The views of a scene show one set of named points, each view turned or mirrored, shifted and resized as a whole, with a little noise and some points left out.
In the rows, zero is written as 128.

Scene 1
View 1
k_961: [145 105  69  88 143 137 145 157 115 176 122  35  85  94 132 128 168 137
 147 121 175 177 169 120 156 149 150 169 143 110 112 163  99  85 165 133
 170 102 190 140 166 151]
k_240: [145 106  98  97 142 130 140 166 127 168 121  69 112  97 162 129 141 123
 162 159 159 168 172 115 144 138 154 165 117  71 138 163 132 115 159 125
 150 112 163 130 140 141]
k_942: [104  82 120 155 101 128 126 188 115 168 131 106 146  84 151 139 117 118
  90 128 129 158 116 108 191 151 160 154 116 121 107 152  91 139 135 140
 104  79 151 184 136 151]
k_746: [135 106 112  88 119 109 148 123  74 156 109  38  78 104 127  93 115 131
 118 108 160 194 157  91 146 134 178 158 137 134  93 153 110  91 150 105
 135 108 178 179 176 156]
k_982: [131  96  89 116 130 136 136 176 123 175 127  71 117  90 146 137 149 127
 133 132 155 165 151 119 168 149 151 163 126 102 120 161 101 111 154 136
 144  95 169 149 147 148]
k_231: [123  97 152 127 112 109 132 158 108 150 114 110 139 102 175 110  80 107
 132 167 127 167 147  91 147 127 174 153  94  75 136 153 150 148 134 109
  98 110 134 167 125 139]
k_92: [110  87 141 151 103 121 125 184 118 160 125 122 155  90 171 131  96 111
 109 155 123 156 126 101 174 140 165 152 100  91 127 153 122 153 132 130
  95  94 136 174 122 143]
k_17: [107  84 125 149 104 126 126 184 115 166 129 108 146  87 155 135 112 117
  99 135 129 159 121 107 184 147 161 153 112 111 114 152 101 141 134 135
 104  84 150 178 133 148]
k_693: [119  97 154 126 106 104 134 147  92 149 112 100 129 103 162 102  75 110
 116 149 128 175 140  84 150 127 182 151 103  98 120 149 139 140 131 105
  96 108 140 183 137 145]
k_244: [118  88 114 147 120 137 125 201 141 172 133 118 157  85 172 149 128 114
 128 163 132 148 136 119 176 148 150 159 102  75 139 159 116 146 142 143
 118  91 144 148 115 140]
k_924: [108  88 148 142  99 109 129 163  96 154 118 107 139  95 159 114  83 112
  98 138 125 169 125  89 169 136 176 151 106 113 112 149 118 143 128 117
  91  94 142 190 137 149]
k_217: [137 110 141  92 121 102 145 124  84 147 103  68  98 111 155  87  85 118
 140 146 148 188 165  83 128 122 184 156 113  94 120 154 149 116 144  94
 120 122 154 168 152 145]
k_153: [137 107 136  99 122 108 142 136  95 150 108  75 106 107 159  97  93 116
 142 150 146 181 163  89 134 125 176 157 110  88 125 155 147 121 144 100
 121 118 153 162 147 144]
k_983: [126  96 125 126 121 124 131 173 122 162 122 103 138  95 169 128 111 114
 136 161 137 161 149 105 157 138 163 157 104  78 134 158 133 139 142 125
 118 103 144 154 127 142]
k_642: [ 97  80 150 169  93 120 121 190 116 160 129 135 167  87 168 134  88 107
  89 148 113 153 110  99 186 143 166 149  99 103 121 150 111 161 124 133
  80  85 132 188 119 145]
k_313: [123  93 106 123 119 128 134 169 110 169 124  76 120  90 145 129 130 125
 116 128 148 168 140 109 170 146 159 161 125 112 111 155 101 116 147 131
 129  93 164 167 149 149]
k_85: [146 110  98  85 137 123 146 144 106 164 114  50  93 101 147 111 133 127
 154 140 164 180 174 106 137 134 163 164 126  93 124 160 128 101 157 115
 151 114 172 143 157 147]
k_975: [137 106 104  86 125 115 147 130  82 159 111  37  81 103 130  99 124 130
 126 112 164 191 160  95 146 136 173 161 138 128  98 156 111  90 152 109
 142 107 180 171 174 155]
View 2
k_244: [ 92 118 141 122 130 137 126 142 111 153 131  97 162 113 156 112 157 125
 144  85 106 130 157 148 166  81 119 115 148  98 121  96 134 151 130 139
 140 163 156 156 132 124]
k_240: [112 141 142 120 151 137 124 148 102 132 130 101 158 108 129 104  97  97
 124 112 100 107 169 153 138 101 106 119 105 106 140 111 128 138  99 121
 148 143 148 170 126 115]
k_92: [ 86 103 121 120 129 146 117 134 140 150 144 101 152 106 168 103 169 125
 143  95 109 133 157 151 162  76 123 124 143  93 112 108 138 149 163 142
 134 150 152 184 123 121]
k_313: [ 99 125 142 126 147 128 126 143 128 140 138 110 136 114 144 100 140 117
 133 130 105 104 158 134 135  90 132 139 113 109 117 121 127 128 136 143
 152 151 146 166 127 100]
k_642: [ 78  92 119 120 124 144 117 130 151 156 148 103 147 108 177 103 192 135
 148  95 112 138 153 145 167  70 133 129 152  91 104 109 138 148 181 150
 133 155 153 184 124 120]
k_746: [111 129 128 124 162 131 116 140 152 121 149 120 121 106 134  87 106  95
 115 168 103  83 166 134 105 102 132 158  72 113 122 149 125 113 144 137
 157 125 135 200 116  85]
k_217: [109 121 106 115 151 153 105 136 149 119 151 108 145  93 145  89 100  87
 116 131 101 110 173 160 125  95 109 134  86 100 134 135 136 132 148 121
 139 114 141 223 109 109]
k_961: [117 154 163 128 164 116 134 152 105 130 128 113 135 118 114 100  94 100
 121 151 100  78 163 130 115 109 126 144  84 120 132 127 118 116  92 134
 166 149 142 149 130  91]
k_942: [ 86 107 139 126 135 127 127 136 141 153 141 110 135 116 162 103 180 135
 145 117 110 117 149 131 149  78 141 140 138 102 102 114 131 136 162 156
 145 162 150 163 128 105]
k_17: [ 87 108 133 125 135 134 124 136 140 151 143 107 140 114 163 102 173 129
 142 113 110 120 154 137 152  79 135 135 136 100 108 114 133 139 159 151
 144 158 149 170 127 108]
k_153: [107 122 111 115 148 152 108 137 141 125 147 106 149  96 146  92 105  92
 119 124 102 112 172 159 131  95 109 129  95  99 134 129 135 135 142 122
 140 120 143 214 114 113]
k_231: [ 96 108 105 114 133 158 108 132 143 138 148 100 159  96 162  98 136 105
 131  95 105 134 168 166 154  83 109 119 123  89 127 115 141 150 159 127
 129 129 149 212 116 126]
k_983: [ 99 119 126 118 137 146 118 139 123 142 138  99 159 105 153 104 135 111
 134  98 105 125 165 155 153  86 113 119 127  98 126 108 136 146 137 130
 139 145 150 183 123 121]
k_85: [118 143 137 119 157 137 120 146 117 123 136 108 147 105 124  96  85  89
 116 135  99  95 172 150 122 106 111 132  84 110 140 126 127 127 107 122
 152 131 142 184 122 104]
k_693: [ 94 105 106 116 136 153 108 131 155 135 153 106 146  98 163  94 144 109
 130 113 106 125 165 156 145  83 119 131 117  93 118 124 139 141 169 134
 132 128 147 212 115 116]
k_924: [ 88  99 112 120 134 146 113 131 158 142 152 108 139 103 168  96 166 120
 136 117 108 124 158 146 146  79 130 137 124  95 109 124 138 140 178 145
 135 139 148 201 116 110]
View 3
k_924: [149 158  83 119 105 139 128  48  87 111 129 111  93 147 158 125 151 133
 147 127 120 129  99 159 128 138 119 143 147 147  98 137 141 162 194  73
 116  88 143 143 135 105]
k_17: [137 158  94 133 116 129 108  65  98 120 141 118  82 170 157 124 143 101
 139 140 119 134 110 167  97 138 112 124 142 144 111 138 138 131 193  83
 102  85 135 122 122 110]
k_231: [163 145  69 106 120 136 124  56 116  96 132  92 119 149 133 170 130 125
 150 116 131 131  74 163 134 132 119 129 136 146 107 123 113 190 171  63
 117  89 102 146 148 127]
k_153: [132 131  92 101 110 146 151 100 132  77 126  93 116 140 108 169 130 134
 146  93 145 135  95 148 162 136 132 113 152 144 127 119 129 208 147 121
 160 101  93 144 132 123]
k_982: [102 141 119 138 121 128 113 129 134 105 148 118  78 182 124 139 129  77
 130 128 138 143 129 161  95 142 117  87 146 139 145 132 140 128 160 141
 131  96 105  95 100 117]
k_983: [145 143  86 120 126 127 108  81 128 102 143 100 107 172 130 164 126  96
 142 125 134 138  90 168 107 134 117 109 132 143 123 124 115 161 166  83
 112  87  96 123 130 129]
k_313: [110 148 114 135 112 132 121 107 113 107 142 119  78 170 137 127 141  96
 133 128 131 137 127 156 106 144 119 104 150 141 130 136 147 137 172 128
 130  94 125 110 108 110]
k_961: [ 69 127 144 137 113 136 133 175 151  89 147 120  73 179  98 140 128  76
 123 113 149 146 148 148 113 147 127  65 160 136 167 129 154 137 136 194
 165 107  93  89  82 117]
k_642: [165 167  70 128 117 127 100  23  80 128 138 113  89 164 177 123 148 112
 147 149 110 129  88 174  94 136 108 145 132 148  89 142 128 134 213  39
  80  78 148 135 141 110]
k_693: [151 150  78 109 110 142 134  58 101  98 127 100 107 143 141 146 143 137
 150 115 129 127  88 156 141 136 124 137 145 146 104 128 132 184 179  78
 128  91 122 149 140 115]
k_92: [160 160  75 125 123 127 103  46 100 119 140 106  97 168 158 142 138 106
 145 140 120 132  89 171 100 135 112 132 131 145 103 133 121 146 194  55
  92  81 126 131 138 120]
k_240: [115 129 108 123 130 129 115 134 159  89 147 101 104 181  97 177 112  76
 135 113 150 147 106 162 110 135 124  78 137 139 151 117 115 163 137 135
 140  99  69 104 111 137]
k_942: [129 163 100 140 113 128 106  67  88 128 142 126  70 174 167 109 150  99
 137 148 116 133 118 167  88 142 109 126 143 143 108 145 147 115 201  88
  97  84 149 116 116 103]
k_746: [ 86 135 126 117  86 155 172 133 112  82 121 117  80 135 113 120 152 138
 135  92 140 132 139 130 167 148 135 108 177 142 135 133 175 179 152 178
 185 111 130 130 100  99]
k_244: [147 152  87 134 137 116  83  76 126 120 154 108  95 193 144 157 121  69
 137 148 128 141  94 182  71 134 106 105 121 142 124 131 110 125 180  68
  85  82 101 106 126 131]
k_975: [ 81 133 132 123  92 151 163 144 122  83 128 119  78 145 111 123 147 125
 133  97 142 136 142 134 154 146 134  98 172 140 143 134 170 170 148 184
 180 110 122 121  94 102]
View 4
k_217: [132 116  93 118 153 105 121 157 161 154 153 159 145 112 153 166  93 131
 117 120 162 115  81 135  96 156 144 101 143 136 113 137 116 134 140 196
  99  85 123 112 100 160]
k_983: [147 103 135 117 155 110 111 169 132 112 174 169 148 110 113 167 142 159
 141 103 148 137  95 156 116 148 158 119 178 144 129 100  93 134 137 159
 158  94 127 104 122 162]
k_642: [162 126 183 141 145  99  79 152 109  76 151 175 128 127  68 160 151 201
 197  72 174 150  91 149 128 122 144 122 200 141 125  98 101 122 145 163
 167  95 127 116  63 175]
k_693: [148 116 137 123 149 100  97 150 135 118 151 173 139 119 121 170 115 161
 158  99 169 131  78 136 106 144 140 110 172 140 114 121 110 124 141 185
 123  86 125 112  77 171]
k_942: [149 140 158 156 146 107 104 161 130  96 142 149 126 126  60 140 144 190
 171  75 165 138 108 157 135 111 154 117 175 136 132 106 104 141 152 161
 166 103 124 124  81 158]
k_17: [148 132 156 147 148 107 104 162 129  96 151 154 131 123  70 146 144 187
 166  81 162 139 106 156 130 118 155 119 178 138 132 103  99 137 149 159
 166 101 125 119  89 160]
k_240: [131 100  95 115 160 122 145 186 154 139 185 150 156 100 126 157 138 135
  98 120 131 124 111 168 116 154 171 116 150 143 138 104  90 151 137 153
 158 102 127 103 166 145]
k_92: [156 114 163 126 150 101  90 158 119  91 162 175 137 120  91 166 148 183
 173  87 163 145  90 150 120 135 151 122 191 142 125  99  97 125 140 162
 161  93 127 110  88 171]
k_231: [153 100 138 108 152  99  92 155 129 113 167 184 146 112 133 183 128 155
 154 106 162 137  75 137 101 158 143 115 182 144 114 112 101 119 134 176
 133  83 127 103  93 174]
k_975: [115 148  76 158 150 122 154 171 184 164 137 115 137 117 110 125  94 137
  97 110 156 103 116 155 117 124 159  99 117 129 129 139 121 165 158 184
 117 104 120 129 116 134]
k_746: [116 150  79 157 146 118 146 164 183 164 128 118 132 120 115 130  84 138
 103 109 164 103 108 147 113 125 152  95 116 129 123 145 127 159 157 195
 103 100 119 130  99 137]
k_982: [131 128 112 144 153 123 142 184 155 128 165 132 143 111  88 135 143 157
 115 102 140 124 123 172 132 127 173 116 150 137 142 106  95 161 149 150
 170 111 126 117 144 139]
k_85: [122 116  79 128 157 123 150 181 172 156 166 135 151 105 130 147 113 128
  89 121 140 111 110 160 112 148 166 108 132 137 131 122 105 159 144 169
 133 102 124 113 149 138]
k_924: [150 131 150 139 146  99  93 149 132 106 142 165 131 125  97 158 123 178
 171  87 175 136  87 139 115 128 141 112 176 137 117 117 110 128 146 181
 136  90 124 118  65 170]
k_153: [135 112 100 117 152 108 120 162 155 145 160 160 148 111 145 167 104 135
 121 118 158 119  85 139  99 155 149 106 151 140 116 127 110 135 138 185
 113  86 125 109 108 160]

In a view up to two points have been moved. Name them for each view, in the order of its rows, or write -.
view 1 | k_693, k_975
view 2 | k_85
view 3 | k_17, k_153
view 4 | k_642, k_942

Scene 2
View 1
k_264: [109 121 135 123 116 115 124 119 113 130 147  57  99 154 113 154 119 165
 130 168 106 101 105 115 156 139 127 159 158  94 138 125 157 120 137 143
  99 104 139 130 120 108]
k_379: [114  98 135 122 136 127 128 120 118 135 119  45  87 156 121 147 136 165
 137 154 113 107 112 114 163 143 146 168 157 107 142 121 171 121 121 133
 103 122 124 140 136 112]
k_504: [122  83 133 129 141 137 130 118 114 136 107  48  79 146 136 139 145 164
 144 143 120 118 109 116 160 144 172 165 151 105 148 109 180 116 110 115
 119 131 119 133 145 112]
k_500: [118 109 126 132 128 132 122 116 106 118 141  70  98 142 136 147 124 155
 135 145 111 117 102 116 153 144 148 149 154  91 144 102 160 119 129 130
 120 103 140 124 126 109]
k_955: [116 105 127 128 135 133 123 117 112 121 133  61  96 148 132 148 129 155
 136 145 112 114 107 115 159 145 144 154 156  99 142 109 164 121 127 134
 113 110 135 135 130 111]
k_322: [115 122 131 134 103 116 123 118 104 126 155  72  99 139 125 150 117 165
 132 167 108 108  94 118 147 137 145 149 154  80 146 109 155 117 136 131
 118  98 145 109 118 104]
k_653: [120 117 136 141  86 111 129 121 100 140 152  72  87 129 127 144 121 179
 136 178 110 107  85 121 139 131 168 151 146  72 155 107 160 110 132 113
 130 104 143  88 123 101]
k_626: [130  97 121 146 120 142 124 115  96 118 137  84  90 120 159 136 130 158
 144 138 118 131  89 120 144 141 186 138 144  79 157  80 166 113 119 103
 149 107 139  99 133 104]
k_514: [120 107 123 134 131 137 122 115 105 114 141  74  99 138 143 146 125 152
 137 140 113 122 101 116 153 145 153 145 154  90 145  97 161 120 127 127
 125 103 140 123 127 108]
k_158: [108 111 136 118 131 119 126 120 119 132 131  47  96 162 112 153 128 164
 132 161 109 100 113 113 163 143 127 167 160 105 136 129 164 123 130 145
  92 114 130 145 128 112]
k_163: [ 99 136 144 116 102  97 125 123 118 139 156  47 102 166  90 161 113 173
 123 189 100  85 107 114 158 135 104 169 164  94 132 145 151 123 147 159
  79 101 142 135 113 108]
k_305: [123  85 129 131 142 140 128 117 111 129 111  55  82 143 142 138 142 160
 144 137 119 121 106 116 160 145 172 158 150 103 148 102 177 117 111 115
 124 126 122 131 143 111]
View 2
k_955: [154 122 139 138 106 140 129 121 113 157 110 134 164 140 114 130 134 149
 119 125 149 109 146  96 116 102 133 140 124 143 136 119 124 119 130 104
 141 115 108 151 124 137]
k_163: [131 131 118 107 118  99  87 135  98 180 114 125 170 157 121 116 143 122
 104 145 148  93 111  98 105 100 102 133 149 139 153 141 117 122 162 109
 159 120 108 186 110 140]
k_264: [142 127 130 124 111 119 110 129 108 164 114 132 164 145 118 123 138 134
 111 138 150 101 131  96 112 102 120 135 134 141 145 130 121 121 146 107
 152 118 111 166 120 135]
k_504: [169 115 144 139  93 151 129 112 104 165 104 135 163 130 119 129 136 144
 113 112 159 116 176  99 112  92 129 146 115 149 123 109 106 121 104  98
 136 108 119 147 129 142]
k_379: [160 120 135 130 102 140 115 117 101 174 103 129 169 142 117 126 137 142
 113 115 154 110 154 100 107  95 120 145 127 144 130 117 111 119 119 101
 137 109 111 159 120 147]
k_322: [140 128 140 132 104 119 125 133 118 145 124 143 154 135 121 125 138 129
 109 154 153 103 140  93 123 106 134 129 122 146 148 128 121 124 146 111
 161 122 121 157 131 119]
k_500: [150 123 143 141 105 137 135 125 119 147 115 139 159 136 115 130 135 147
 118 136 149 109 146  94 121 105 139 137 120 143 140 121 127 120 135 107
 146 118 112 148 128 129]
k_305: [170 115 148 145  92 155 137 113 109 159 105 137 161 128 117 131 134 149
 117 113 156 118 176  98 115  95 137 146 111 149 123 108 111 120 104  99
 135 109 117 142 131 139]
k_653: [145 125 144 132  92 115 125 133 116 142 130 151 145 120 127 122 143 112
  98 164 161 106 163  93 126  99 135 127 112 155 147 125 105 130 136 110
 170 122 139 157 143 109]
k_514: [151 122 146 146 103 142 142 124 122 141 116 141 157 133 114 132 132 150
 121 135 150 111 150  93 124 107 145 137 115 144 139 119 129 120 132 107
 146 118 112 142 131 127]
View 3
k_305: [126 116 116 107 133 158 141 101 106 137 117 125 143 127 136 108 139 124
 104 153 135 130 115 140 118 123 129 122 141 151 136 122 125 130 118 120
 138 123  94 124 132 119]
k_955: [109 112 113 111 136 141 134 109 112 137 120 123 131 122 131 110 129 122
 102 157 129 121 125 130 119 127 131 112 138 143 138 115 124 133 117 116
 139 120 108 128 136 117]
k_504: [123 118 118 104 130 157 141 102 108 135 119 127 141 129 136 107 144 127
 101 152 135 127 115 140 121 124 132 120 144 151 135 121 124 128 122 120
 139 123  94 124 135 116]
k_500: [109 112 111 116 134 142 136 111 113 141 122 120 134 115 128 112 120 120
 107 154 131 123 127 131 119 126 128 113 133 141 137 114 125 137 116 118
 141 116 108 128 136 124]
k_379: [110 115 118 101 132 144 136 108 113 132 123 128 129 130 134 107 144 129
  95 157 129 117 121 133 122 127 138 112 148 148 136 116 122 127 123 117
 140 121 104 126 140 108]
k_158: [ 99 112 117 102 134 132 132 113 118 130 125 128 121 128 132 109 139 130
  92 160 125 110 128 127 123 130 141 105 148 144 137 112 121 128 123 114
 140 119 114 129 143 105]
k_653: [104 125 110 122 106 152 145 119 125 142 133 119 138 107 119 112 118 133
 110 138 140 125 132 140 130 128 132 110 130 140 126 102 129 141 129 128
 159  98 107 126 144 134]
k_163: [ 78 116 115 106 121 120 130 126 131 129 136 126 109 122 122 110 132 138
  89 156 123  99 140 122 130 134 149  94 148 138 133  98 121 131 131 117
 152 105 129 132 154 104]
k_264: [ 93 114 114 111 128 131 133 118 122 134 129 123 121 120 125 111 128 129
  97 156 127 112 133 126 125 131 138 104 141 140 135 107 123 134 124 116
 146 111 118 130 145 113]
k_626: [126 118 108 125 124 163 145 106 109 148 120 116 151 108 126 113 113 118
 119 143 141 139 121 143 119 124 118 123 123 143 133 117 131 142 114 124
 145 113  94 124 130 142]
k_322: [ 99 116 109 120 121 139 137 119 122 140 130 119 129 110 121 112 115 127
 107 149 132 119 134 131 125 129 132 107 132 138 133 105 127 139 122 121
 150 105 114 128 142 127]
k_514: [112 111 110 119 135 144 136 109 111 142 120 119 137 114 128 112 117 118
 110 154 132 126 126 132 118 125 125 115 130 141 138 116 126 138 113 117
 140 117 106 127 133 127]
View 4
k_500: [138 143 153 158 101 108 140 129 116 141 143 106 141 148  93 149 141 104
 131 132 161 160 116 176 128 106 153 151 152 132  81  78  80 137 132 114
 154 127 116 114  89  79]
k_264: [150 130 163 139 103 123 126 114 113 156 163  94 138 142  83 140 144  99
 108 143 160 181 132 185 114  92 148 156 138 143  90  81  67 130 120  85
 159 140  90 126  88  70]
k_504: [138 157 142 171 133 127 147 136 118 151 119 107 149 141  86 164 149 137
 136 129 158 158 149 175 167 121 179 136 141 133  80  76  86 115 129  92
 156 122  92 112 114 111]
k_163: [166 115 174 114  99 134 109  93 110 169 189  78 133 134  73 124 144  86
  81 154 157 205 141 194  88  74 133 162 126 154 100  83  50 128 106  57
 165 154  67 140  81  54]
k_955: [137 137 157 162 107 120 138 131 114 149 145 104 143 149  91 154 144 114
 124 133 163 165 129 179 137 104 164 155 145 133  85  77  77 128 133 102
 149 132 108 119  92  83]
k_322: [150 149 150 134  95  98 131 112 119 139 150  95 135 137  87 130 140  91
 127 140 153 166 110 175  99 101 128 144 154 140  83  82  77 145 117 106
 169 128 101 111  89  72]
k_626: [131 178 129 164 105  80 156 136 124 120 109 114 143 144  98 148 140 112
 168 124 151 132  98 161 135 130 144 128 173 127  68  79 101 147 132 141
 166 106 128  88 104 102]
k_379: [143 139 158 160 126 136 137 128 114 161 144 100 146 142  83 159 148 126
 115 136 161 173 152 181 151 106 175 148 133 138  89  77  74 114 126  78
 153 136  84 125 103  95]
k_514: [133 146 153 163  98 104 143 133 117 137 139 109 142 151  96 151 142 106
 139 130 162 154 111 173 130 109 153 150 157 129  80  78  84 138 135 123
 152 123 123 110  89  82]
k_305: [133 161 140 177 129 120 152 142 119 144 113 112 150 144  91 167 147 136
 145 126 159 149 140 171 169 125 180 136 147 129  77  76  93 120 134 104
 154 119 103 107 112 113]
k_158: [149 123 168 150 115 139 128 120 110 166 162  95 141 144  81 150 147 112
 101 141 165 185 148 188 132  92 165 160 129 142  93  79  64 119 123  73
 151 144  85 133  91  77]
View 5
k_379: [ 95 175 161  73 126 140 111 134 127 149  87  83 120 130 171 155  83  90
 146  92 157 154 179 146  74 102  85 105 159 114 134 170 135 149 122 107
  96 159 113 125 122 140]
k_163: [ 91 168 161  86 116 156 107 136 142 154  71  69  56 142 180 172  65  85
 146 110 181 130 177 150  56  86  68 107 143  88 225 162 130 162  99 105
 117 158  99 108  87 112]
k_626: [ 78 119 153  89 122 111 122 137 115 185  89 118 152 159 149 103  88  97
 142  84 120 143 178 156 112  92 111  90 146 121  93 145  95 129 138 156
 144 169 104 120  96 166]
k_514: [ 88 132 145  87 122 108 119 141 115 181  81 104 123 143 155 137  89  85
 149  85 142 139 182 145 102  97  98  91 155 113 128 163 111 148 126 135
 131 171 107 122 107 145]
k_653: [ 72 132 169  90 116 149 113 134 136 166  84 101 114 174 163 105  70 103
 134 105 139 133 170 171  83  80  95 102 128 105 150 133  99 128 123 148
 146 158  95 106  70 153]
k_305: [ 90 162 160  74 129 126 116 135 119 156  93  97 152 135 162 134  90  94
 145  85 139 159 179 149  90 104  98 100 160 125  90 166 125 139 134 123
 103 163 117 128 126 157]
k_500: [ 89 137 148  86 122 116 117 138 118 177  80 100 116 141 159 141  86  85
 149  89 146 139 181 146  95  96  94  93 154 110 138 163 113 149 124 131
 128 169 106 122 104 142]
k_955: [ 93 151 149  81 125 120 115 138 120 169  81  94 118 134 162 150  87  85
 149  87 151 145 182 143  89 100  90  97 159 111 137 169 122 152 123 121
 116 167 110 124 115 139]
k_158: [ 96 172 157  77 124 139 109 137 129 153  80  79  97 129 173 167  79  84
 149  95 167 146 181 143  70  99  79 104 159 105 165 171 135 157 115 104
 101 161 110 121 115 127]

In a view up to two points have been moved. Name them for each view, in the order of its rows, or write -.
view 1 | k_504
view 2 | -
view 3 | k_163
view 4 | k_264, k_305
view 5 | -
